The views of a scene show one set of named points, each view turned or mirrored, and shifted as a whole, with a little noise and some points left out.

Scene 1
View 1
z522: [  8  11  -1   4  -6  -2  -1   0  -4  -4   3  13  -6  -1  -6   3 -14 -14
   3 -14  11  -1   2   1  -8  -8   3 -12  -2 -13  -4  -5   7   3   3  -5
   8   8  10  -1  -7  -8   9  -4  13  12  -2  11  -6  -9   4]
z547: [  2   7  12   1  17   0   1   5  -2   0   3   6   1   3  -3  -6  -8 -10
   1   3  12   0   2   3  -6  -2   0 -12   3   1 -13  -9   7   2   3   3
   1  10  10  -5  -7   1   1  11   8  11 -13   1  -6 -11   4]
z587: [  2  11   3   2   0   3   1  -3  -7   7  -1   8  -2   6  -5 -13 -15  -6
  -1  -6   2  -7   4  -2   3 -15  -4  -7  -6   1   1   0  12   3  -7 -12
 -12  12   1  -5   8   6   5  -1   6  -9  -8   4  -4  -5  -3]
z775: [  5  13   7   2   0   3  -6   6  -3  -3   8   4   2   6  -6   2 -10  -4
   4 -13   3  -3  17  -7  -3 -10   8  -6  -2  -4  -3   1   5  12  -9  -4
 -12  10  10  -1   1   2  10   2   2  -1 -10   8  -2  -4  -4]
z563: [  5   8  20  -3  21   0   2   3  -2   4   4  -1   1   8  -6  -6 -11  -4
   3   5   9  -3  14   0   3  -2   0  -8   2   8 -13  -4   9   4  -4   2
  -3   9   8  -6 -11   8   0  11   4   2 -16  -5  -3  -6   6]
z494: [  6  12   8   2   0   3  -4   4  -4  -2   7   5   2   5  -6   2 -11  -4
   4 -12   4  -4  17  -5  -2 -10   6  -7  -2  -4  -4   0   6  11  -8  -3
 -11  10   9  -1   0   2   9   2   2  -1 -11   6  -3  -2  -3]
z369: [  9   9  27  -3  21   0  -2  11   0  -3  13  -5   5   8  -6   6  -7  -1
   8  -1  11   0  24  -3  -1   2   7  -8   5   5 -17  -4   3  11  -4   9
  -2   7  14  -4 -17   6   3  13   1   6 -18  -5  -3  -4   7]
z357: [ -2   7  11   2  24   0  -1   9   0  -5   3   6   5   4  -2 -10  -5  -9
  -2   7  12   1  -3   3 -11  -1   0 -13   6   5 -16 -12   5   4   2   6
  -1  12  11  -5  -3   3   0  17   6  13 -18   3  -5 -14  -1]
z23: [ -2   9   0   4   9   3   0   3  -5   1  -4  11   2   3  -3 -14  -9  -9
  -5  -1   6  -2  -7   1  -8  -9  -2 -12  -2   2  -5  -7   8   3  -1  -6
  -9  13   6  -4   8   2   3   8   8   3 -13   8  -5 -11  -6]
z459: [ -1  10   3   4   8   2  -2   3  -4   0   0   9   2   3  -3 -11 -11  -8
  -4  -3   7  -2  -2   0  -6  -9  -1 -10  -2   0  -5  -4   9   5  -3  -5
  -9  13   8  -5   6   3   4   6   6   3 -12   8  -5 -11  -5]
z776: [  4   9   6   2   4   0   3  -2  -6   4   0   8  -3   4  -6  -7 -15 -10
   0  -5   6  -4   3   1   0 -10  -1  -9  -3  -2  -4  -4  11   2  -2  -7
  -1  10   6  -5  -1   1   4   0  10   1  -7   4  -4  -8   1]
z287: [  3   5  22  -1  28  -1  -1  11   1  -4   6   2   6   6  -3  -4  -5  -6
   3   7  14   2   6   2  -8   2   3 -13   8   5 -20 -11   5   5   2  10
   1  10  12  -6 -13   4  -1  18   5  14 -19  -3  -5 -11   4]
z336: [ -4   6  11   0  25   2   2   4  -3   5  -3   4   6   6  -2 -21  -9  -4
  -6  11   5  -3  -3   3  -1  -6  -6 -10   0  13 -11  -8  11   1  -5  -2
 -13  15   4  -9   5  12  -4  16   4  -2 -20  -2  -5 -12  -4]
z331: [ -2   6  11   1  23   0   3   4  -2   3  -3   7   1   5  -3 -16  -8  -9
  -4  10  10  -2  -6   5  -4  -4  -5 -11   2   8 -13 -10  10  -1   1   0
  -3  14   6  -8  -1   5  -3  15   9   6 -17   0  -5 -14   1]
z211: [  8  12  12   0   2   2  -5   5  -4  -3  11   1   1   6  -6   6 -11  -3
   7 -12   6  -3  21  -6  -1  -7   7  -6  -1  -4  -6   1   5  13  -7  -2
  -8   8  11  -2  -6   2   9   2   1   1 -10   5  -4  -2   0]
View 2
z287: [ -2  11 -15   7  -1   4  -1   8  -7   0   5  -2  -9   5   0  -2  -9  -1
 -13   3  -3 -19  -1  11  -6  -4 -10   9   2  -3 -10  13  -1   6  -2 -17
   1   5   1  -2   1 -18   7  24  10   6   2   4  -6  11  -4]
z459: [  6   4  -4   3  -4   2   3  -4 -13 -10   5  -2 -11  -2 -11   4  -7  -2
   2  -3 -11  -1   2  -5  -5   6  -3   0  -3   7  -6  -4  -8   0  -6 -13
   0   0   3  -3   0   0   8  13   2   1   1  -4   5   3   4]
z331: [  1   3 -10   4  -3   5   0   5 -14  -7  13   2  -9   3  -2  -1  -5  -6
 -12   5 -13 -13   2  -1  -3   5 -11   3   3   4 -12   1 -11   5  -4 -10
  -4  -3  -1   1  -5  -9   8  17   5   8  -2  -3  -1   3   2]
z775: [  9   8  -5   1  -8   2   9  -2  -6  -6  -7  -8  -7  -8 -13   9  -7   2
  15 -11  -3   2   0  -2  -2   0   5  -4  -2   1  -1   7   1  -8  -8 -15
   2   8  10  -9   4  -3   3  16   2  -7  -1   2   6   9   2]
z211: [  9  11  -6  -1  -8   4  10   1  -2  -2  -9  -9  -6  -7  -9   9  -5   4
  13 -11  -1   1   2   1  -1  -2   3  -3   0  -2   0  13   4  -9  -9 -13
   1  10  10  -8   2  -7   0  18   3  -5  -4   5   2  12  -1]
z776: [ 11   7  -2  -3  -2   8   5   0 -11  -7   3  -1 -10  -2  -9   8  -1   3
   2  -2 -12   1   4  -2  -4   5  -2  -3  -2   7  -1   1  -3   1  -8  -5
  -4   6   4  -4  -2  -1   3  12   1  -1 -11  -1  -1   4   5]
z522: [ 12  17   5  -3   6   5   4  -5 -10  -7  -2   0 -15   4 -18  10  -5  10
   3  -5  -9   8   2   4 -12   5   3   4  -9  14   0   3   7   8  -2  -9
  -3  20   4 -10   2   4   2  10   3  -4 -11  -2  -5   8   8]
z336: [  2  -4 -14   5  -9   4   3   5 -13  -8  12   0  -6  -3  -1  -1  -4 -10
  -7   4 -12 -13   2  -6   2   5 -11  -3   6   0 -13  -2 -16  -2 -10  -9
  -2 -11   1   3  -5 -10   9  16   4   8   1  -2   5   1  -1]
z23: [  5   3  -4   3  -3   2   3  -4 -17 -11   8   0 -10  -1 -11   2  -6  -4
   0  -2 -13  -2   2  -5  -6   8  -4   0  -3  10  -9  -7  -9   3  -5 -12
  -1  -1   1  -2  -1   1   9  12   2   2   0  -6   6   1   6]
z357: [ -1   9 -11   8   0   2  -1   2 -12  -6   8  -1 -11   4  -4  -2 -10  -4
 -12   3  -8 -14  -1   5  -8   1  -9   8   0   3 -12   3  -6   8  -1 -17
   2   3  -1  -1   1 -10  10  19   9   7   4  -1  -2   7   0]
z547: [  3  10  -8   3   0   5   1   3 -11  -4   6   0 -10   4  -5   2  -7   0
  -9   2  -9  -9   2   6  -6   2  -8   6   0   4  -8   5  -3   7  -2 -11
  -1   8   2  -3  -1  -9   7  17   6   4  -4   0  -5   7   2]
z563: [  4   6 -14   1  -6   7   4  10  -7  -1   3  -3  -6  -1   1   4  -2  -1
  -5   1  -7 -12   3   3   2  -1  -9  -1   6  -5  -5  13  -3  -1  -9  -7
  -2   0   5  -3  -3 -15   2  20   4   6  -7   5  -5   9  -3]
z587: [ 12   1  -2  -5  -9   6   9  -1 -14 -10   2  -2  -6  -8 -11   8   0  -1
  10  -5 -13   5   4 -10   1   9   0  -9   1   6  -3  -3  -9  -5 -12  -5
  -5  -2   6  -4  -3   2   5   9  -2  -2  -8  -4   7   1   6]
z494: [  9   7  -4  -1  -8   2   9  -2  -6  -5  -6  -8  -7  -8 -12  10  -6   3
  13 -11  -3   3   0  -3  -2   1   4  -3  -2   1  -1   8   0  -8  -9 -13
   1   7   9  -8   3  -3   1  15   1  -5  -1   1   4   9   1]
z369: [  2  13 -16   4  -7   5   4  10   1   4  -4  -8  -6  -1   1   4  -7   3
   0  -3   2 -15   1  11   0  -8  -4   4   4 -11  -3  21   5  -4  -7 -14
   2   8   7  -6   4 -21   1  24   7   3  -2  10  -6  16  -6]
View 3
z357: [  3 -10  -1  -6 -10  -2  -8   2 -13 -12   4  -5  10   8  13   9   2  -4
  -5 -10   4  -8 -14   2  -9   4   6   2   2  -8  14  -2  -8  -3  -8   0
 -15   2  -4   2  -2 -16 -16   1 -20  -2   4  -3   4   1  -9]
z775: [  3  -5  -8  -7   2  -8  -6 -10 -11   3  -4  -6  -5 -10   5  16   2   0
   0   9  -2   2  -3  -1  -9   7   8   1   3  -3   4  -6  -1  -3 -13   1
   3  -9  -6   4   2   5   0   3  -9   0  -8  -7  -4  15 -16]
z211: [ -2  -7  -6  -7   2 -11  -4  -7  -9   2  -3  -7  -5 -14   3  16  -4  -2
   4   9   1  -1   1   1  -8   7   4   2   0  -4   7  -8  -1  -5 -17   3
   4  -9  -8   2   1   3  -4   3 -10   0  -7  -4  -5  15 -21]
z336: [ 14   0   5   1  -3  -4  -7   0 -14 -20   0  -5  11   4  13  12   7   0
  -2   2   4   7 -21  -5 -12   7   9   4   9  -9  11  -5  -9  -7 -12  -4
  -9  -1  11   6  -3 -18 -23  -8 -16 -10   0   2   4   3  -7]
z369: [ -9 -14   5 -11   0  -8  -3   2 -10  -8   2  -5   5 -10   7  14 -10  -6
   4   1   9  -3   1   8  -9   6  -2   3  -9  -2   9  -8  -2  -2 -20   6
  -6  -4  -6  -2  -8 -12 -21   4 -24  -4   0   1  -8   9 -30]
z331: [  7  -2   0   2  -7  -4  -5   4 -13 -18   1  -7  12   4  13   9   3  -3
  -2  -3   5  -3 -17  -1 -11   4   7   4   9  -9  16  -6 -10  -7 -10  -2
 -11   1   3   4   0 -19 -20  -3 -16  -6   4   2   8   0  -4]
z23: [ 12  -1  -9   1  -6  -4  -9  -4 -15  -9   0  -7   4   4  10   9   9   3
  -4   0  -3  -2 -16  -5  -8   4  12   3  12  -9  12  -2  -9  -6  -6  -5
  -6  -1   1   6   4  -7  -5  -3  -8  -2  -1  -5   6   6   1]
z287: [ -5 -13   4  -9  -7  -4  -6   4 -12 -13   4  -4  12   4   9  11  -5  -7
  -3  -9   9  -9  -8   6  -8   5   1   3  -3  -5  15  -4  -6  -2 -13   4
 -14   1  -5  -1  -6 -17 -22   3 -25  -2   5   1  -1   3 -19]
z494: [  2  -4  -8  -4   1 -10  -6  -8 -10   1  -4  -7  -4 -11   5  15   0   0
   3   9  -1   0  -4  -1  -9   6   7   2   3  -4   7  -6  -2  -5 -13   0
   3  -9  -6   4   2   4  -3   1  -8  -1  -8  -5  -4  15 -16]
z776: [  2   0  -9   4  -5 -11  -3  -1  -8  -7  -2 -12   2  -8   6  12   1   1
   4   5  -1  -5  -7  -3  -9   2   5   6  10  -9  12  -9  -7 -10 -12  -1
   1  -5  -5   6   6  -5  -5  -2  -5  -2  -1   0   8   8  -4]
z587: [ 12   6  -9   7   0 -11  -4  -5 -10  -6  -4 -10  -1  -9   6  14   6   4
   4  14  -3   6 -12  -8 -11   4  10   6  15  -9   8  -9  -7 -11 -12  -5
   5  -8   4   9   6  -2  -4  -6  -1  -5  -6  -2   6  10  -3]
z563: [ -2  -5   4  -2  -2 -10  -2   4  -8 -15   0  -7   8  -7   8  13  -5  -4
   5   3   6   0  -7   2 -11   6   0   5   1  -6  12  -9  -5  -7 -18   2
  -4  -4   0   3  -2 -15 -23  -1 -18  -7   0   3   1   6 -18]
View 4
z459: [  9  -6  -2   0 -11  10  -4   3   5   0   5  -7   5  -9  -4   2   7  -2
   2   1  -1   2  -6  -3 -10  -8   5   1   1   0   3  -4   7  -2   5  -8
   2   0  -1   2   5  -4  -1   0   1   6   1  -4 -12  -6   2]
z522: [ -5   0  -1  -1  -7   4  -6   0  -9 -10   4  -9   4 -12  -5   2   7  -7
  14   0 -14 -10   0   1   3 -10   3   7   2   5  -5 -13  -6  -3   6  -5
   9  -5  -4  11   5 -10   3   0  -9  12   4  -2 -16  -4  10]
z357: [  7  -3  -5  -1 -12  11  -9  -7 -11   2  13   1  11  -8  -7  -6   7  -1
  -4  -1   2  14  -8   7 -11  -3   1   8   0  -3   3  -2  10  -5  -1 -12
  -3   0   2  -6  11  -7  -1   8  10   6  -6  -8 -11   1  12]
z211: [ -4  -1  -2  -4 -17   9   1   4  -4   1  -6  -6   5 -16  -3  16  11  -4
  -2  15  -8  -4  -1   7  -2  -8  13   5  10  10  -7  -7   9   8  -9  -2
   4   0   2   0  -4 -13   3   2  -5   0   3   0 -13   1   5]
z776: [  4  -1   4  -3 -12   9  -5   1   0  -4   4 -11   5 -10  -1   3   8  -6
   4   2  -8  -2   1  -3  -4  -9   5   3   2  -1  -1  -7   2  -2   1  -4
   5  -2  -2   3  -1  -9   1   3  -2   9  -1   6 -13  -4  -2]
z331: [ 13  -2   2  -3 -13  12 -10  -5  -3  -1  13  -5   9  -7  -3  -8   8  -2
  -4  -4   2  16  -5  -1 -13  -5   1   4  -1  -8   4  -2  10  -6   1  -9
   0   0   2  -5   5  -8  -2   8  13   8  -8   3 -10  -1   2]
z587: [ 11  -5   6  -2 -13  11  -1   8  14  -1  -4 -15   1  -9   2  10   9  -4
   1   1  -4  -1  -2  -8  -8 -11   7  -2   1  -1   3  -6   6  -1   2  -4
   5  -1  -2   2  -5  -5   0  -1  -2   5   0   7 -11  -8 -10]
z287: [  2   1  -4  -5 -16  11 -11 -11 -20   4  14   4  15 -11  -6  -5   9  -1
  -9   6  -1  17  -5  12 -10  -3   3  11   4  -1  -2  -2  12  -2  -9  -9
  -2   1   6  -9   8 -12   1  12  13   4  -8  -4 -11   7  14]
z369: [ -5   3   1 -10 -21   9  -6  -8 -20   2   4   1  15 -17  -3   8  12  -6
 -11  15  -7  10   2  14  -4  -4  10  12   9   5  -8  -6  12   4 -17  -2
   2  -1   6  -9  -3 -19   3  14   5   2  -6   6 -12   9  10]
z547: [  4   0  -1  -3 -12  10 -10  -6 -11  -1  12  -3  11 -10  -4  -3   7  -3
  -2   1  -3   9  -2   5  -7  -5   2   7   1  -2   0  -4   6  -4  -1  -9
   2  -1   2  -3   5 -10   1   8   7   8  -6   0 -12   2   9]
z23: [ 12  -7  -3   3  -9  10  -5   4   6  -1   6  -7   4  -7  -5   0   7  -1
   3  -4  -1   3  -8  -5 -11  -8   2   1  -2  -3   5  -3   6  -4   8 -10
   1   0  -1   2   7  -2  -2   0   3   7   0  -4 -12  -8   2]
z563: [  5   1   4  -8 -19  12  -7  -6  -8   2   6  -4  11 -13   0   4  11  -4
 -10   8  -2  13   0   4  -8  -5   7   6   4  -1  -2  -3  12   1 -11  -3
   1   1   5  -9  -4 -14   2  13   8   4  -8   9 -10   5   2]
z775: [  0  -4  -3  -3 -15   8   1   8   2   3  -6  -6   3 -15  -4  17  10  -2
   1  13  -6  -5  -4   4  -4  -8  11   2   8  10  -4  -7   9   5  -4  -4
   5   1   0   3  -1  -8   2  -1  -6   0   7  -5 -13  -5   3]
View 5
z563: [ -9  -2  -2   7  -2  -8  -9  -2   2  -2  -1   6 -14   5 -12  -3  -6   4
  -4   6   3  -8 -10  -3  14 -11  11   3 -12   1  -1  -3 -14  -5  -5   7
   5  -2  -5   1   6  -1   4 -15   1  -5  -3   3   1  15   6]
z331: [-13  -6   2   3   1 -10   0   6   8   3  -3   3  -4   8  -8  -4  -8   0
  -8   1   2  -1 -12  -3  13  -3  10   1  -8  -3   6  -5  -6  -1  -9  12
   6   5 -11   2  -9   6   0 -16   3   3  -2  10  10  18   3]
z211: [  3  -1   0   5  -6  -5  -4  -4  -9  -8  11   8  -9  -1 -12 -15   0   0
  -4   9  -3  -4  -4   1   7 -16   5   2  -5   3  -5  -4  -3  -8  10  -4
   4 -12   6  -2  10  -8  -2  -5  -2  -8   4  -2  -3  13   0]
z547: [-10  -4  -1   0   0  -7  -3   0   2  -2   4   5  -5   4 -10  -6  -1   6
  -9   4   3  -4  -8   0  11  -7  10   2  -7   1   5  -3   0  -2  -2   7
   4   3  -8   7  -6   3  -2 -20   7  -3   0   7   4  15  -3]
z776: [  1  -4   4   4  -5  -7  -8   4   3  -2   8   5  -3  -1 -12  -9  -6  -4
  -7  12  -1  -3  -9   0   5  -5   2   4   0  -2   7  -5   0  -6   1   4
   7   1   4   5   4   4  -2  -7   2   1   6   5   9  16  -1]
z587: [  6  -4  10   9  -8  -9  -4   9   3  -1   7   3  -2   0 -10 -13 -12 -14
  -5  10  -6   2 -10  -1   5  -5  -1   4   3  -8   4  -7  -3  -8   3   3
  11  -5   7  -3   5   4  -3   3  -5   4   6   6  11  17   6]
z23: [ -4  -6   7   2  -2  -9   6   8   3   2   4   4   5   4  -7 -13  -6  -8
 -10   2  -3   4 -10   0   7  -3   4   2   2  -5   6  -8   5  -2   0   7
   8   1  -4   1 -10   4  -5  -7   1   5   3   8  10  19   2]
z336: [-13  -7   5   8  -2 -12   2   9   8   4  -7   2  -5  12  -5  -8 -12  -6
  -8  -1  -2   1 -13  -3  15  -5  11   2  -8  -7   1  -7 -11  -1  -8  13
   8   2 -11  -5  -7   5   1 -10  -4   6  -5   8   8  19  12]
z522: [  4  -3   2  -4  -3  -3  -7  -2  -4  -7  19   5   2  -8 -13 -12   4   1
  -9  13   1  -3  -4   4   0  -5  -1   5   6   3  10  -2  13  -7   8  -2
   5   1   7  13  -1   3  -7 -11   9  -3  11   4   6  14 -13]
z369: [-12   0  -7   6  -1  -6  -8  -9  -7  -6   1   9 -18   5 -11  -7   3  12
  -2   6   4 -10  -7   0  16 -19  17   1 -18   7  -7   0 -13  -4   2   1
   1  -7  -5   0   7 -10   4 -21   2 -12  -5   0  -8  12   1]
z287: [-18  -4  -6   0   3  -8  -1  -6  -1  -2  -2   6 -10   9  -9  -4   3  12
  -7  -1   6  -6  -8  -1  16 -11  19   1 -15   5  -1   0  -6  -1  -3   8
   1   2 -14   4  -8  -3   2 -28   6  -7  -6   5  -2  15   0]
z494: [  3  -1   4   5  -6  -6  -1  -1  -7  -6  11   7  -5   0 -10 -17  -2  -5
  -3  10  -4  -2  -6   2   6 -14   3   2  -2  -1  -3  -6  -1  -7   9  -4
   6 -11   6  -3   7  -6  -3  -3  -3  -5   5   1   0  14   2]
z459: [ -4  -6   7   3  -2  -8   4   6   0  -1   5   4   2   4  -7 -15  -4  -8
  -9   4  -4   2  -8   0   7  -6   4   1   0  -4   4  -7   3  -4   2   5
   7  -2  -2   0  -6   2  -5  -7   0   4   5   6   7  18   2]
z357: [-15  -6  -2  -1   3  -9   5   0   1   1  -1   5  -2   9  -5  -8   1   5
  -9  -2   3  -1  -8   0  13  -7  14   0  -9   1   5  -4   1   1  -3   9
   2   5 -14   3 -14   1  -2 -24   6  -2  -2   9   4  16   0]
z775: [  3  -3   5   5  -7  -6   1  -1  -9  -6  11   7  -4  -1  -9 -19  -1  -4
  -4   8  -7  -1  -4   1   6 -15   3   1  -1   1  -5  -5   1  -7  11  -4
   6 -13   7  -4   5  -8  -3  -2  -4  -5   6   1  -2  14   2]
View 6
z287: [  6  14  -1  -4   0  -8  11   3 -18   6  -5  10   6  -7  -4 -13  13   8
  -9 -13  -8  -7   5  -1 -23   5   1  20   9  14 -18  -2   1   0  -3   0
  -9  13   2   6  10  14  -1  -1   1   8  13  -4  -5   5 -13]
z547: [  2   5   0   2   3  -6  10  -1 -13   3  -2   7   2  -2  -2 -11   9   6
  -3 -15  -1  -6  -1   4 -16   4   1  16   6  13 -11  -1   1  -5   4   3
  -7   7  -2   3   7  10  -1   1  -1   7  14  -4  -2   1  -7]
z494: [ -6  -6   5  -2  -1  -1  17  11 -16  -4  -6  -3   1  -2   3  -4   9   3
  -6  -5  11  -3   5  15 -14   6  -3   9   3   6  -8   2  -2   2   4  -3
  -4  -4 -15 -11   4  -6  -4   5  -1  -1   7   5   3  10   4]
z23: [ -6  -6  -1   4   5  -7  11  -5 -16   0   3   3   2   6   5 -14   9   4
   7 -12  11  -3   2   4 -15   5  -3  10   3  10  -2   4   4  -5  13   3
  -2   6  -5  -9   1   2  -2   6   1   8  12 -10   8  -1   1]
z522: [ -4  -8   8  18   7  -3  10  -1  -5   1  -2   5  -3   0   1  -7   6  -1
  -5 -17  13 -10  -6  25  -6   6   3  10   3   6  -2   3   1  -6   7   1
  -9 -10 -10   3   5   5   2   4 -13   4   9   6  -2   5   3]
z369: [  4  14   4 -11  -8  -2  15  15 -18   1 -12   2   3 -12  -5  -3  12   8
 -17  -9  -8  -6   7   3 -22   5   2  16   6  11 -23  -5  -5   4  -8  -3
  -8   6  -8   2  11   5  -5  -1   2   2  10   6  -8  11 -11]
z563: [  3   9   6  -9  -5   0  11   5 -17   0  -8   0   0  -6  -3  -6  11   9
  -8 -12  -5  -6   3  -4 -19   1  -1  14   6  15 -14  -3  -4  -3   4   3
  -2  10  -9  -3   9   3  -4   0   2   3  15  -1  -4   0 -11]
z459: [ -4  -4   3   2   3  -3  11  -1 -14  -1  -1   2   1   1   2 -10   9   4
   2 -11   8  -4   2   4 -14   5  -2  10   3  11  -5   0   0  -6  11   3
  -1   4  -9  -8   3  -1  -3   4   0   4  12  -5   4   0  -1]
z211: [ -4  -2   7  -3  -4   0  16  14 -15  -3 -10  -3   0  -7   1  -1   9   3
 -11  -6   7  -5   5  16 -14   6  -2   9   3   6 -12   0  -4   3  -1  -5
  -6  -5 -15  -8   6  -4  -5   3  -3  -2   7   8  -1  12  -1]
z331: [  3   6  -2  -1   3  -6   7  -6 -16   3   0   6   3   1   0 -15  11  10
   3 -16  -1  -4   1  -7 -19   2  -2  14   6  16  -7  -1   2  -7  11   6
  -2  14  -2  -2   5   7  -2   2   4   9  17 -13   1  -5  -9]
z775: [ -6  -7   6  -2  -1   0  18  12 -17  -2  -6  -2   1  -4   4  -3   9   3
  -6  -4  12  -3   7  16 -14   8  -4   8   3   5  -8   2  -1   3   3  -4
  -5  -6 -15 -12   2  -6  -3   5   0  -1   6   5   4  13   4]
z336: [ -1   4  -2  -8  -1  -4  10  -3 -21  -1   0   1   4   2   2 -15  13  11
   6  -9  -1   0   7 -14 -22   3  -5  12   5  17  -8  -1   2  -5  12   6
   3  17  -6 -12   2   0  -6   4  10   7  17 -16   7  -6  -7]
z776: [ -3  -5   7   4   2   1  10   0 -10  -3  -2  -1  -4   2   2  -7   8   4
  -1 -14   9  -6  -2   8  -9   3  -1   8   3  11  -4   0  -2  -9  11   4
  -2  -1 -13  -6   4  -1  -3   3  -5   3  12  -1   2  -1  -1]
z587: [ -7 -10   6  -1   0   3  12   1 -13  -7  -2  -5  -5   4   6  -4   9   4
   3 -10  13  -2   2   3 -11   2  -5   3   0  12  -2   2  -2  -7  16   3
   3   1 -17 -17   0  -9  -5   6   2   1  13  -4   8  -2   4]

In a view up to two points have been moved. Name them for each view, in the order of its rows, or write none.
view 1 -> none
view 2 -> none
view 3 -> none
view 4 -> z369
view 5 -> none
view 6 -> z459
